Points, in no order, along strands that fork, close into loops and pass close to each other.
Points whose rows are less than 158 apart are linked; no others are.
J898: [ -9 -38 -16  12 -14 -19 -13   9  -5 -17  25  -7  -1  16  -3  11  41  -5
  19 -30  -3  50  -4  23  -7   9   0  31  -4 -17  16 -16  22  29 -17   4
   6  -6 -30 -21  43 -16   4   0   0 -11 -10   9  -9 -28  39 -10  -9  22
 -14  10]
J302: [ 33 -10   8  19 -56 -32  -5  25  46 -14 -15  -4 -14  -4  26 -31  53 -49
  -3 -35  19  17 -13  -8  -4 -50 -12  45   1   3   7 -48  30 -15  28  34
 -30  -2  -1  73   3   1  22  -2 -52   5  19 -41 -10 -11   9 -13 -18  -2
   8 -24]
J216: [ 51  28  24  -3  19  18  51 -26   0  35  -4   9 -31  33  -2 -40 -18  16
 -14   4 -12  -9  10 -18  63   2   3 -37  14   2  19  40 -23 -25  -1 -15
  12   7  57   6 -21  23  -1  -4 -23  24  -8   2  45  30   0  18  -9 -37
   0 -32]
J254: [ 68  23 -52 -34 -42  15  -1 -19  -5 -13   9  11 -15  -5  -7   9   0 -23
 -24  17 -10  10 -15  34  54 -10  34 -17  13 -20 -19  -2 -12 -21  16 -36
  34  13  44 -13  16  24 -60  -7  14  23  41  23  15  34   2 -32  17  -8
   9  14]
J717: [  1 -12   6 -21 -18  13  25 -10 -19  -6   7  -5  21   3 -14  -6 -25  17
  10  14  -8  -3  37 -50  42  32  -7 -24  40  -9  17  28  47  24   8 -20
  36 -15  24 -38  53 -10 -16  -2  21 -54 -14  22  11  15 -35  28  15  10
   5  34]
J162: [ 26 -23 -28   4 -25  -2  -9   6   5  24  -2 -16 -42 -41  15   6   3 -43
 -37   5  17  10 -29  63  -9 -31  36 -26  34  -5   5 -24 -24  25 -10  -4
   6   6  -3   0 -21  21  16  13   1  22  18  34  -4   8  16 -35   3  13
 -20  17]
J811: [ -7 -36  13 -40 -29  28 -19  16 -39 -58  33 -31   5 -27 -11  37  -3  31
   6  -3 -17  22 -11   3  11  23  16  31  31   7   7  16  27  16   1 -21
 -12  11 -12 -37  53  -6 -60  28  51 -36  46 -12   0   4 -10  36  14   9
 -31 -14]
J294: [ -8  19  38 -37  16  30  48   0 -18 -16  11 -26  10  36  12  23  12  58
 -17 -13   7  30  -2 -25  34 -13 -40  16 -51  55 -19  18  10 -53   7 -34
 -10  -5   6 -13  -6  -1 -44 -12  11  34  46 -76  27  16  21   4 -13 -22
 -24 -24]
J860: [ 69  39  -4 -30 -37 -46   4  -5  50  23 -20  20 -24 -29 -34  -3   2 -39
 -34  19  47 -19  33  18  25  -4  26 -28  -7 -23 -37  -7  37 -28 -13  -2
  38 -19  25  -8 -23  -2   5   1  -7 -21 -17  56  17  21 -45 -44  28   1
  37  19]
J164: [-55  16   9  -2 -16  10  -1 -11  13  29  -5   1  32  -9 -39  27  -9   5
  54  12  12 -23  15 -50 -21 -16 -22  -6 -38   6 -23 -44  30   3  31  -6
  56 -43 -16 -14   8 -36   1 -24  30 -34 -25   3 -18  16 -41 -13  59   2
  33  40]
J337: [-64   8  -7 -13  39  -3  15 -12 -40  23  53   2  27  42 -46  16 -20  41
  17  14 -32   0   8 -29  40  18 -15 -16 -46  19  19  31  13 -10   3 -49
  38 -43  -5 -41   3 -17 -25 -20  43  20 -10 -23  25  15  15 -40  33 -13
 -17  -1]
J120: [-55  -2   6  25  57  19  27   6 -27  43  14  -6 -17  12 -19  10   6  -6
  20  16 -22 -10   4   5  -5  -9 -15  22 -16  24  16  -9 -43 -15  -8   2
   9  -8   2 -15 -30   1   2 -16 -25  44  -7 -31   9   0  13 -13 -25 -33
  -8  -4]
J196: [-30 -34  40 -40 -11  27 -14  29 -32 -63  30 -52  14   4  11  47  -6  71
  -5  -9  11  22  -4  -2   2  18  -2  36  -1  34  -5  30  33  -6   0 -30
 -23  -1 -51 -41  41 -10 -44  27  60 -45  36 -31   4 -14  11  37  14  16
 -37 -12]
J974: [  4  41 -32  -5  14 -22   0 -35   6  16   6  12   3  16  -2   3 -31  20
 -34   6  23   4  -5  13  11   4   3 -48 -37 -16 -24  19  -4   2  -5 -17
  19 -24 -26  -9 -17  -6   0   7  36  -3 -25  27  14  12  20 -38  48  17
   0   6]
J668: [ 14   7  32 -25  31  28  22  -1 -27 -35  -1 -11  20  42  24   4 -24  51
 -21   6   0  13  26 -20  19  33  -9   7   6  20  10  67 -16 -18 -19  -5
 -45  12  14 -12 -10  17 -25  15  10   5  15 -22  23   5   4  49 -41   6
 -30 -19]
J968: [ 27  27  21 -17  22   2  47 -38   1  40  29   4 -18  33  -7 -31 -43  33
 -29  -5 -23  -8   0 -23  62   2   1 -70  -3   8  15  51  -2  -4   4 -33
  21 -13  39  -6  -8  10  -8   3  21  -5 -16   2  49  31   2   2  31 -28
 -13 -30]
J278: [-21 -32  17  74  11 -20 -13  50  48   8 -16  46  20  12  -5 -44  30 -26
  52 -30 -24 -18   5 -38  -9  15 -19  38  35 -56   3 -36  41  23   3  22
   1  -6  -5  11  -4   6  76   4 -82 -19 -34  22 -38 -38 -18  11 -54 -42
  34   2]
J336: [-50 -15  20 -22  11  14 -10  25  -2 -34  18 -49  28  18  26  34  -1  71
 -13 -14  36  18   1   2 -26   8 -16  31 -39  37 -18  23  12 -16  -9 -14
 -27  -7 -56 -15  17 -16 -21   6  52 -22  13 -44   8 -24  27  24  13  41
 -42  -1]
J119: [-30   0  -5  12  -9   1  -7  -3  13  22 -28  18  21 -23 -15  18 -13   3
  31  21  10 -27  19 -31 -16  10  -6 -15  10 -21 -15 -25  23  17   9  -4
  51 -29  -5 -27  11 -28  17 -11  17 -40 -29  44 -17  19 -55  -4  42   2
  32  59]
J263: [  3   3  32  42  70  -1  41 -16 -15  71  -7  10 -31  20 -11 -29 -27   7
  32  -3 -36 -18  -6  -8  24  13 -12 -38   2 -21  34  22 -33   3  -8   5
  25 -21   0 -20 -31   9  62 -16 -35  24 -58  17  27  -5  14   1 -16 -51
  10 -23]
J415: [ 70  13  10 -12 -37 -50   0  -4  49  10 -32  25  -9 -20 -10 -10   3 -31
 -30 -15  38  -3  33   0   8   8  18 -35  12 -32  -9   5  40  21 -26   6
  17  -7   7  -4  -2 -14  42  10 -17 -39 -42  67   9   4 -36 -19  15   8
  29  15]
J211: [-29  38  11  30  21   4 -11   8  17  24 -43  44  -2 -19 -33  15   3 -31
  29  28  -2 -45 -16  -8 -51 -16  -9  62 -25   6 -34 -75 -15 -50  14  49
   4 -18   6  32 -65   7  15 -23 -54  38  -2 -17 -33  12 -42 -21 -16 -41
  54  -9]
J502: [ 46  28 -41 -13 -31 -63 -20 -20  34  18  -6 -13 -21 -10  45   1   5   1
 -48 -26  75  41 -16  47  -7 -44  11 -34 -45   0 -38 -14   1  -4   3   5
   0 -11 -59  30 -15   7  22  13  18   8  -1  15  12 -13  59 -47  15  36
 -19 -12]
J215: [ 39  43 -37 -42 -53  17  -1 -20  11   5  10 -18 -19 -27 -10  -2 -23  -2
 -55  14  26 -11 -32  20  41 -30  29 -46  -9   8 -27  -5  -1 -26  44 -41
  39  20  35  -9   5  25 -51  15  39   6  42  -5  22  45  -8 -36  53  -4
  -3  24]
J642: [-29  -4 -14 -19 -29  11  -5   8   1 -19 -13   4  27 -19  -5  15 -18  15
  10  42  34 -19  55 -45  21  23 -10  -8  25 -14 -13  10  49  27   5  -1
  50 -32  18 -43  46 -20  -9  -2  31 -71 -26  36 -14  12 -63  15  23  27
  16  66]
J879: [ 42  40 -38  13 -20  -7 -12 -17  -2 -54 -59  46  62  34  16   3  26  18
  38   0  -3  22  13 -31  -3  17 -31  17 -33 -39 -53 -16  -9 -10  14  12
  -3  -7 -16  23   9 -14  -1 -29  -1  -9 -14  24 -25  -2   5   7 -13  15
  46  17]
J185: [-35  11   7   3 -13  -1   4 -44   3  27  -2 -18  -1 -14  28  12 -24  19
 -10 -27  12  10 -47 -13 -19 -49 -20 -57 -39  23 -12 -14 -12  30  41 -13
   1  -3 -45  21  14 -27  19  -8  64  -3  -6 -26   4   3  22 -19  76  23
 -26  -9]
J290: [ 29 -28 -29  -6 -20  10  10  26   3   8  11 -44 -50 -29  29   2  -8 -20
 -64   2  45  10   5  68   8 -23  52 -21  38 -10  10   0  -8  20 -24 -10
  11  -4  16 -43 -32  40  22  22 -17  21  11  46  -2   6  -2 -14 -21  19
 -38  41]
J168: [-73  19  25  49  48  17 -10  21  10  25 -24  41  16 -11 -28   2   5 -19
  52  19 -26 -50  -8 -30 -57  -6 -27  57 -17   1  -9 -60 -10 -30  16  37
   4  -8   5  26 -39  -2  18 -17 -54  27  -8 -30 -38  -5 -32   2 -26 -55
  50   4]
J451: [ -6  -3  14   9  66 -12  34 -16 -30  40  26  12  -4  44 -42 -16 -29  18
  21  20 -43 -11  29   2  37  42   5 -30  17 -16  38  54 -17   9 -27 -21
  16 -21  14 -37  -6  16  15  -6 -14   9 -41  26  23   2  18   6 -17 -18
  -8 -11]
J673: [-22   1 -10  -5  13  47  -1 -23 -24  44   1 -19 -43 -30  19   7 -32 -12
 -34  33 -17 -22 -55  32  -6 -26   9 -39  15  27  21 -11 -60  -9  27 -15
  14  29  16  -2 -17  26 -32   0  26  47  40 -12   7  28  21 -18  23 -31
 -24   3]
J436: [-22  -8   2 -40 -31 -16 -11   2  12   0  26 -49  -9 -20 -24  19   6  25
 -32 -24  34  13  -9   0   6 -14   4 -16 -25  21  -7  -5  43  20   8 -19
  17  -6 -25 -25  42 -27 -10   8  48 -39  -5  -8  11   0   5 -12  56  35
 -24   5]
J551: [ 13  -6 -20 -41 -34   1 -23  39  13 -45   6 -38  -9 -51   4  25  -8  -7
 -46  34  47  -7  28  28  -7   6  39  17  35  -4  -3  14  35   4 -23  -4
  -4  18  29 -30   5  12 -23  33  11 -38  14   5  -7   2 -50  17   0  40
  -9  41]
J533: [-15 -41  10 -27 -26  10 -20   7 -27  -2  38 -36 -36 -60 -30  12 -13  -6
  -9  -4 -31  -2 -34  14   3   4  33 -10  49  15  29   3   6  35  12 -22
  -2  32   5 -22  46  -8 -40  25  46 -25  34   3   9   6 -14   8  44  -1
 -30 -19]
J511: [-29 -22  12  59   6  18   5  46  42  -1 -26  42   5  14   2 -44  17 -22
  46  -8 -35 -30  -2 -68   2  -1 -43  57  30 -29  -3 -43  32 -15  44  28
   1   3  18  51  -3  12  30 -10 -90  -2   7 -23 -39 -15 -28  24 -56 -63
  36  -4]
J572: [ 40   9  -2 -12 -36 -45 -32   4  45 -31 -27   2  31 -16  23  -6  10   3
 -15 -11  44  -4  45 -10 -23  20   5  -9   2 -24   0  17  28  31 -27  18
 -24  11  -5  15  11 -19  23  21  -3 -47 -44  38  -9 -19 -22  20   5  48
  23  15]
J563: [-28  47 -31 -34  -3 -11 -35 -33  -3 -29  -4  27  51   3 -33  27  -4  40
  38  17   0  -1  15 -13 -12  16  -4 -15 -65  13 -40  16  17  -4   7  -4
  14 -18 -31  11  34 -33 -36 -22  56 -19 -11   7 -14   0   0  -9  71  28
  28  18]
J461: [-61  26 -36 -42  11  -1  -1 -18 -39 -21  51   1  51  35 -44  23 -33  77
   8  25 -17  -7  16 -45  48  33  -9 -18 -71  31  -9  42  42  -8   8 -43
  38 -56   1 -35  28 -22 -59 -32  63 -13  11  -4   9  11  -1 -30  55  12
   4  19]
J246: [ -6  15   4 -19 -26  38  15 -21 -11  18  -1 -25 -19 -28  11   0 -31   0
 -34  10   5 -17 -42  -6  15 -25  12 -40  11  24  -4  -5 -25  -7  47 -26
  19  32  29   2   5  18 -43   6  37   9  35 -20  12  40  -9  -8  39 -10
 -20  13]
J199: [ 17 -11  24  31  23  -3  -3 -18  -3  15 -17  19  -9   1  26 -28 -10 -25
  12 -14 -23  -7 -13   2 -24   6   0 -18  35  -8  31  15 -32  33 -23  16
 -30  30  -4  26  -3   0  33   8 -16   5 -16  10   2 -10  16  24 -10  -8
   0 -19]
J738: [ 48  23 -30  29   8   1 -21 -12  -6 -45 -61  50  39  22  34  -5   7  -7
  20  11 -24  -3   4 -10 -12  33  -7  14  13 -49 -24  -4 -33   0   4  19
 -15  11  -8  14 -13  -1   9 -14 -17  -1  -7  38 -25   2   2   9 -38   1
  33  14]
J979: [-46  -9  14   9  65  19  19  15 -31  38  34   9 -15   4 -58  10  18  -5
  39  18 -61 -19  23   5   5  15 -10  27  -4  28  29   6 -35 -19 -24 -23
   7  -2  29 -19 -12   4 -27 -16 -30  51  15 -35  12  -4   7  -5 -32 -40
   3 -26]
J378: [-11  14  29 -28  31  45  21  -9 -36 -17  -7   1  17  35  24   6 -21  47
 -25   2  -6  11  -6 -21  16   1 -34  -4 -19  45  -4  40 -34 -23   6 -14
 -35  17  22   3 -20  -3 -38   2  21  34  38 -55  24  18  17  26 -16 -14
 -23 -21]
J527: [ 27 -26   3 -24 -21  13 -46  13  -6 -42  16 -16 -18 -50   4   9 -11 -36
 -14   4 -15   2  -8  47 -28   4  54   5  61   1  22  16 -11  17 -15  14
 -56  58  23  28  -3  13 -37  39  11  -1  43   4 -17   0 -17  37  -6  10
  -6 -24]
J479: [ 10 -16  -8  10  -4  30  12  -8 -13  49  -3 -22 -64 -30  26 -15  -4 -40
 -33   9 -13  -9 -57  62   5 -49  22 -26  23  27  20 -21 -57  -3   7   3
  -4  20  16  14 -25  39   3   7  -6  54  30 -10  12  12  28 -22  -1 -21
 -26 -18]
J902: [-27 -41  -4  10   2 -10  -5  50  14 -30  26 -16   8   4   7   5  41  -2
   4 -16  19  16  38  15 -31  16   2  49  16 -12   9  -7  31  19 -34  10
  -9  -1 -17 -21  10  -4  11  15 -19 -23 -10 -10 -19 -28   8  16 -44  25
 -17  22]
J235: [ 60  19  16 -36  18  10  20  -3 -14 -32  15 -11 -12  32  18 -12 -19  22
 -42   9  16  10  31  32  21  28  32  -2  11   9   6  59 -21 -29 -37  -1
 -52  17  27  -9 -29  39 -28  25  -1  15   6   8  21   7   1  37 -39  13
 -22 -29]
J655: [-60 -15   4  50  34  36  21  -8 -26  47 -16  -4 -12  -6  16   2  -9  -6
  32   6 -35  -9 -39 -30 -13 -19 -38  -2   6   9  19 -38 -30   0  34   8
  37  -7  -5  -9  -8 -10  26 -31 -18  27  -8 -31  -3   4   8  -6 -13 -47
   5  10]
J485: [ -6  31  22  14  16  13  28  21   5 -14 -24  10   9  25  -7 -19  29  10
   3  -5  12  -8  20 -49  -2 -14 -42  53 -49  24 -16 -22  -4 -50  23  38
 -25  16  31  38 -30   3   3 -16 -69  41   0 -61   7  -6 -11  24 -66 -24
  25 -30]
J357: [ -8 -20 -21 -38 -47 -11 -18  30  16 -25  17 -43 -13 -49 -13  32  11   2
 -45  -1  54   6   6  21  -3  -4  24  11   8   6  -5  -5  51  19  -4  -7
  19   3  -5 -33  34  -8 -18  20  31 -48   5   6   1   4 -13  -1  31  40
 -14  28]
J95: [-11 -18  28  28 -21  25 -12 -17  20  -5 -48 -11   6 -16  76 -16 -18  -6
 -22 -18  15 -10 -39 -38 -33 -45 -31 -32  28  12  18 -19 -17  30  38  25
 -36  31  -6  52   2  -7  35  19  14 -15   4 -25 -10  -6  -2  41   0   9
 -24  11]
J601: [-29  35 -30 -49   1  -2 -16 -28 -25 -37  21  23  56  21 -49  17 -26  44
  32  27 -12  -2  30 -38  33  37 -17 -25 -42  16 -19  46  33   6   7 -17
  22 -30  -5 -17  46 -24 -47 -28  53 -30  -9  12  -5   9 -11  -6  53  25
  28  23]
J406: [-64 -48  26   3  37  -9 -10   1 -42  23  60  -3   9  10 -50  14   4   2
  44 -20 -50  11 -16   5  -8  21   8  -8   0  27  39  27  -8  35 -27 -33
 -12  13 -33 -29  44 -16  -7   7  37  -7 -13 -21  16 -39  29  -3  14  -3
 -36 -23]
J840: [ 31  52  13  -1 -13 -15  -4 -12  31  32 -47  37  -1 -23 -20   6  -8 -38
   8  24  18 -42  -4 -11 -39 -16   4   3 -24  -9 -45 -53 -12 -49  15  25
  20  -6  10  30 -56  -1  12 -19 -14  13  -4  12  -4  29 -46 -31  19 -21
  49  -5]
J647: [-63 -45  44  -4  40  12  24  -4 -33  40  59 -23   5  28 -37  10 -20  37
  30 -13 -34   3  -5 -34  26  11  -8 -38 -10  29  37  36   7  20  -4 -48
  14 -14 -15 -38  32 -13  -1  -2  43 -12 -14 -40  32  -9   6  -2  16  -8
 -34 -12]
J965: [ 18   1   0 -22  -7   5  34 -17  -8  11  28 -10  -9  22 -13  -9 -25  21
 -22  10 -10  -2  14 -15  60  15   1 -38  27 -15  22  28  21  10   5 -33
  49 -21  36 -45  19   3  -6  -4  20 -27 -10  27  31  27 -12  -6  25  -1
 -16   9]
J966: [-13 -15 -24  27   7 -23  -8  50  24 -30   6 -13  26  26  14  -8  53   9
   3  -7  43  10  47   6 -27  12 -19  71 -21 -23  -6 -24  26 -10 -19  31
 -12 -14 -18   1  -9   3  18   1 -49 -17 -24 -11 -27 -39   6  17 -62  33
  10  16]
J178: [ 51  17 -47  -4 -12  -4   2  -6  -9 -11  -4  25  -7   1 -15   5  29 -40
  -5  20 -10  21   4  53  14   0  20  20  -7 -16 -27 -16 -30 -31  -3   1
   5   3  15   9 -21  16 -33 -19 -19  40  24  23 -10   6  14 -32 -11  -3
  22   3]
J915: [ -5  18  37   1   9 -28 -22   4  32 -14 -11   5  44   6  15 -21   4   7
   3  -9  31 -30  51 -25 -35  16  -8   4 -10   2  17  26   6  11 -32  17
 -62  24  10  29  -9 -12  13  29 -17 -28 -44   0  -4 -31 -24  44 -13  34
  13 -13]
J819: [-28 -18  -6  67  13 -29 -16  24  25   8 -23  35  27  16  -1  -6  27 -14
  43 -17  -7  -7  -4  -4 -45   0 -17  36  -7 -44 -11 -50  14  16  -4  34
   1 -28 -40 -10 -18  -4  80   1 -42 -13 -43  17 -38 -39  -3 -14 -29  -2
  27  10]
J520: [ -4 -35  27  13  43  -4  -9  -6 -11  39  13  -8 -36 -30  -2  -8 -24 -16
   1   1 -38 -19  -3  32 -33  13  20 -33  57   4  46  34 -31  50 -40  -1
 -31  28   2   8   2   6  27  15  -5  -4  -9  23   1 -12  11  31  -4 -13
 -21 -20]
J558: [ 66  13   0  -2  31  16  33  -8  -4   3   3   3 -31  29   9 -37 -12  -5
 -26   6  -2  11  22  42  45  12  27 -15  18  -4  14  48 -44 -18 -28  -1
 -21   7  43  -2 -34  43  -8   3 -34  44  -3  23  23   3  15  23 -46 -13
 -11 -40]
J239: [ 42 -11 -20 -39 -34  16   6  28   4 -29  12 -52 -24 -20  28   7 -19   4
 -70  10  60   3  15  56  22  -3  59 -12  42 -11   3  21  16   1 -16 -13
   2   4  25 -51 -19  45  -3  45   6 -12  25  32  10   8 -20   7 -17  27
 -41  37]
J143: [-31 -11  -3 -21  26  -4  -5  19 -10 -32  29 -30   7  22   2  30   7  35
 -18   2  36  16  11  43 -32  22  10  40 -43  27 -17  22  -6 -19 -31  -9
 -43  -2 -42 -14  -7  -5 -23  12  27   4   9 -24   3 -25  34   6 -11  38
 -33 -13]
J538: [  1 -26  19  31 -28  31 -39  -4  21   0 -45  -4  -9 -45  65 -23 -19 -35
 -12  -7 -12 -15 -44 -26 -38 -30  -7 -24  71   3  30 -14 -14  32  30  28
 -36  40  15  64   9   9   8  17 -10  -6  32  -7 -27   6 -10  32   0 -15
  -5  13]
J697: [ 13  -6   3   5  -9  26  35  22 -14 -21   0  -9 -13  29  16 -14  54  -6
  13 -21 -16  33  -7 -16  33 -19 -32  63 -17  16  -5 -23  -5 -37  13  20
  -9   0  25  17  -7   8 -10 -23 -53  49  32 -57   9   0  21   6 -60 -22
   1 -27]
J688: [ 50  38  15 -12 -55 -26   0  -2  52  25 -36  15 -12 -32 -29  -4  16 -50
 -12   1  27 -22   2  -7 -10 -18  11  -4  -9  -5 -39 -52  16 -37  12  10
  27  -6  17  34 -28  -9   3 -13 -12  -2   6  14   6  21 -43 -34  31  -5
  47   8]
J953: [  2  -1 -30  55   3 -38 -19  29  32 -27 -42  14  22  21  29  -7  44 -12
   4  -7  27  -2   5   7 -32 -16 -11  49 -24 -39 -24 -45   1  -4   1  44
 -30 -16 -35  19 -31   6  66  -4 -50  -6 -31  19 -39 -32  12 -13 -51  16
  24   2]
J608: [-61 -22  27  55  26  25  -7  -7  -7  44 -21  43  12 -18  -1  -8  -5 -27
  73  -1 -57 -25 -36 -38 -44 -11 -40  11  21 -10  11 -51 -12  10  25  22
  21 -12  -6  25   2 -11  32 -30 -21  14   1 -17 -35  -2 -13   3  -1 -60
  31   2]
J295: [-17   1  -4 -11  59   3   7 -14 -58   5  29  37  23  31 -54   8 -12  15
  47  23 -63  -6  32  -3  18  51  -4   6  11   9  25  49 -24  -3 -33 -29
   3  -1  24 -24  14   4 -35 -15  -7  27   6   5  11   1  12   2 -21 -22
  -1 -17]
J7: [-28  -4  22  16 -11  20   8 -29   3   8 -31 -30   6  -4  61   6 -18  12
 -20 -22  24   8 -45 -23 -25 -53 -31 -45 -11  25   1 -17 -16  26  39  13
 -13   5 -29  27   2 -19  35   5  39  -9  -9 -37   5   5   9  10  25  21
 -36  -1]
J370: [ 22  36 -61  12 -29   8   0 -15  -9 -23 -43  19  44  34   8  18  31  19
  21   2  -6  44   5 -30  29   1 -31  16 -40 -33 -45 -40   6 -22  35  -5
  46 -24 -15 -17  17 -21 -11 -44   6   2   6  14 -14   9   6 -24  -7  -1
  26  41]
J621: [ 30   9  -9 -10 -30 -29   1 -14  13  -3   7 -21 -32  -5  40  -4  22 -18
 -24 -31  41  36 -27  32  -6 -44   6  -2 -33  23 -13 -19  -7 -13   3  17
 -19   9 -30  35   3   4  10   5  10  21  15 -30  15 -10  50 -28   1  24
 -21 -27]
J712: [-18   0 -21  40  -2  25  25 -12 -15  11 -29   9  19  30   5   6  15   8
  37  -2 -16  20 -13 -41  11 -13 -42  16 -19 -20 -20 -45  -1  -4  49  -1
  58 -27 -14 -17  -3 -17  19 -32  -9   9  -7  -3 -13   5   0 -11  -2 -13
  14  29]
J218: [ 27 -26  16  -7 -32  20 -38  13  11 -13 -21 -28 -29 -66  37  -7 -25 -36
 -37   4  -3 -11 -38  16 -20 -20  45 -24  76   5  29  -2 -10  21   9  20
 -41  58  29  42  -4  32 -15  36   4   9  44   6 -17  16 -25  28  -3   1
 -12  13]
J355: [ -6   6 -34 -36  17  -6 -27  14 -31 -50  35  -8   6  14 -14  31   5   4
 -13  24  10  13  33  67 -22  35  24  44 -18  12 -14  35 -16 -15 -40  -4
 -36  11 -15 -11  -5   3 -43   9  17  10  24   1 -11 -18  17   4 -14  42
 -12  -5]
J631: [-48 -12  16 -21 -31 -11  -8 -22   6  26  35 -32  -8 -28 -29  13  -9  18
  -5 -33   6   6 -39 -13  -8 -26  -3 -43 -33  38  -3   0  20  41  27 -18
   8   8 -41  -2  41 -40  -8  -7  60 -28  -3 -22   6  -7   3 -21  87  21
 -24 -15]
J562: [ 44 -24   2  -9 -54 -34  -2  17  25 -20  -1 -36 -34  -6  58 -15  51 -37
 -16 -43  41  41 -30  35  -3 -62  17  28 -11  15   6 -37  10 -11   6  33
 -33  -3 -19  53   3  14  28   8 -25  27  31 -39   3 -22  43 -13 -32  19
 -19 -33]
J913: [ -3  -6 -13 -33  44  -3  -2   6 -40 -28  53   9   7  26 -50  17  -2  -4
  12  27 -35  -3  48  47  11  51  24  28  13  10  16  54 -13  -7 -60 -14
 -29   3  18 -25   1  10 -50   2  -9  14  14  14   2  -7   4  11 -35  17
  -8 -18]
J151: [ 35 -10  -8  37  31  -8   1 -14 -10   4 -33  37  -6   9  10 -17 -12 -24
  26   3 -34  -9  -1  11 -10  38   4 -11  40 -55  13   7 -26  18 -24  15
   9  -5  -6 -13 -14   2  44 -12 -28  -3 -30  66 -18  -2   8   1 -26 -15
  22  18]
J69: [  3 -23  23  47  45  -9  10  -9  -3  70 -29  25 -29  -8  -5 -19 -19 -13
  40  -6 -36 -28 -26   7 -23  18   1 -22  28 -37  22  -8 -23  13 -14  15
  34 -17 -21 -19 -29   7  82 -18 -39   3 -47  50  -1  -5  -1 -16 -12 -48
  23  -7]
J645: [ 49   5 -23  -3 -12  -1  20  11   4 -27  12  11  -9  20 -20 -12  42 -20
   4   5  -8  26  26  19  21   8   5  45  -3 -16 -11  -8  -2 -29 -14  13
   4   1  26   9  -3  15 -20 -18 -40  26  11  -3   1   2   4   1 -42   0
  19  -9]
J40: [-15 -49  35 -13   7  -1  -3   4 -11  36  31 -34 -45 -45 -22   7 -22  -5
 -11 -14 -22  -6 -26  24  -5   0  28 -36  48  19  42  25  -6  51 -20 -15
 -18  27  -1 -13  21  -7   9  26  25 -16  -1  18  12  -3   1  15  24   5
 -41 -30]
J619: [-30 -37  -3  24  37 -18   4   1 -33   9  38  18  11  36 -30  -6  28 -14
  55 -25 -37  30   6  14  -1  29  -5  15  -1 -14  28  11 -10  29 -26  -7
   9  -3 -31 -32  32 -11  23  -4  -4  15 -30   1  -1 -35  40  -7 -17   4
 -12   0]
J713: [  8  27 -43   6  -3 -10  -8 -37  -8  25  -8  30  -2   1 -11  16  -6 -16
  -2  24 -23   7 -21  31  -3   4  14 -18 -18 -23 -20 -18 -34 -11   1 -13
  25 -15 -17 -15 -19  -6  -8 -15  24  24   0  37  -4  20  10 -50  37  -9
   9  10]
J781: [ 23  11  15  28 -18  15   8  23  30 -34 -34  19  25  22  16 -38  36  -5
  20 -13  -9  -2  23 -74  12   2 -38  45   3 -18  -9 -17  23 -25  31  25
 -14  18  39  48  -2  -1   0 -13 -69 -12   2 -28 -14   3 -24  36 -52 -21
  34  -9]
J525: [ 22   1  20 -41 -26   0 -18  26  16 -38  11 -24  -4 -40  -5   1   2 -17
 -27  15  17 -15  32  15 -10  17  35  26  30  10   8  23  26 -15 -28  10
 -37  43  42  12   0   6 -42  28  -5 -24  17  -8  -7   2 -44  41  -6  29
   2   0]
J804: [ 17   0  16  43 -36 -33  -3   8  32  -7 -14  32   7   6  24 -30  47 -49
  38 -37 -20   7 -30 -30 -12 -50 -27  41 -19  -2  -3 -47  21  -8  29  41
 -21  -4 -15  80  22 -16  43 -18 -46   5   8 -46 -13 -20   8 -12  -8 -21
  26 -33]
J11: [ 33  34 -52 -15   3 -59 -29 -28  23   0  13  14  -6   6  18  -1 -21  25
 -56 -13  53  24 -12  45   2  -2  19 -51 -51 -11 -42  25  14  14 -21  -6
  -4 -27 -55   2 -13  -7   9  23  41 -10 -20  48  12  -7  50 -43  49  39
  -7  -3]
J382: [ -9   9  25  37  22 -14 -17  -1  18  -9 -24  28  21   6  33 -31  -3 -12
  15 -11   2 -28  12 -19 -43   6 -20  10   3  -6  16   5 -21  10 -10  31
 -53  23   3  46 -23  -1  33  15 -33   2 -32  -9 -18 -23  -1  34 -26   3
  14 -24]

A piece is two or more points that can be reached from each other along the links. Count, over all rows, the pieces, the separate loops (a circle has one, a figure eight two, a Y none), the forks (points with three links) and the tips (points with one).
pieces -> 3
loops -> 4
forks -> 6
tips -> 4

A fork is a point with three links, a tip a point with one. Leave the first point through the second and follow the links. Name the first fork or tip that comes.
J196, J336 -> J295
J913, J355 -> J199
J902, J898 -> J563
J717, J965 -> J294
J290, J162 -> J178
J382, J915 -> J655
J527, J218 -> J551
J974, J11 -> J804
J558, J216 -> J164
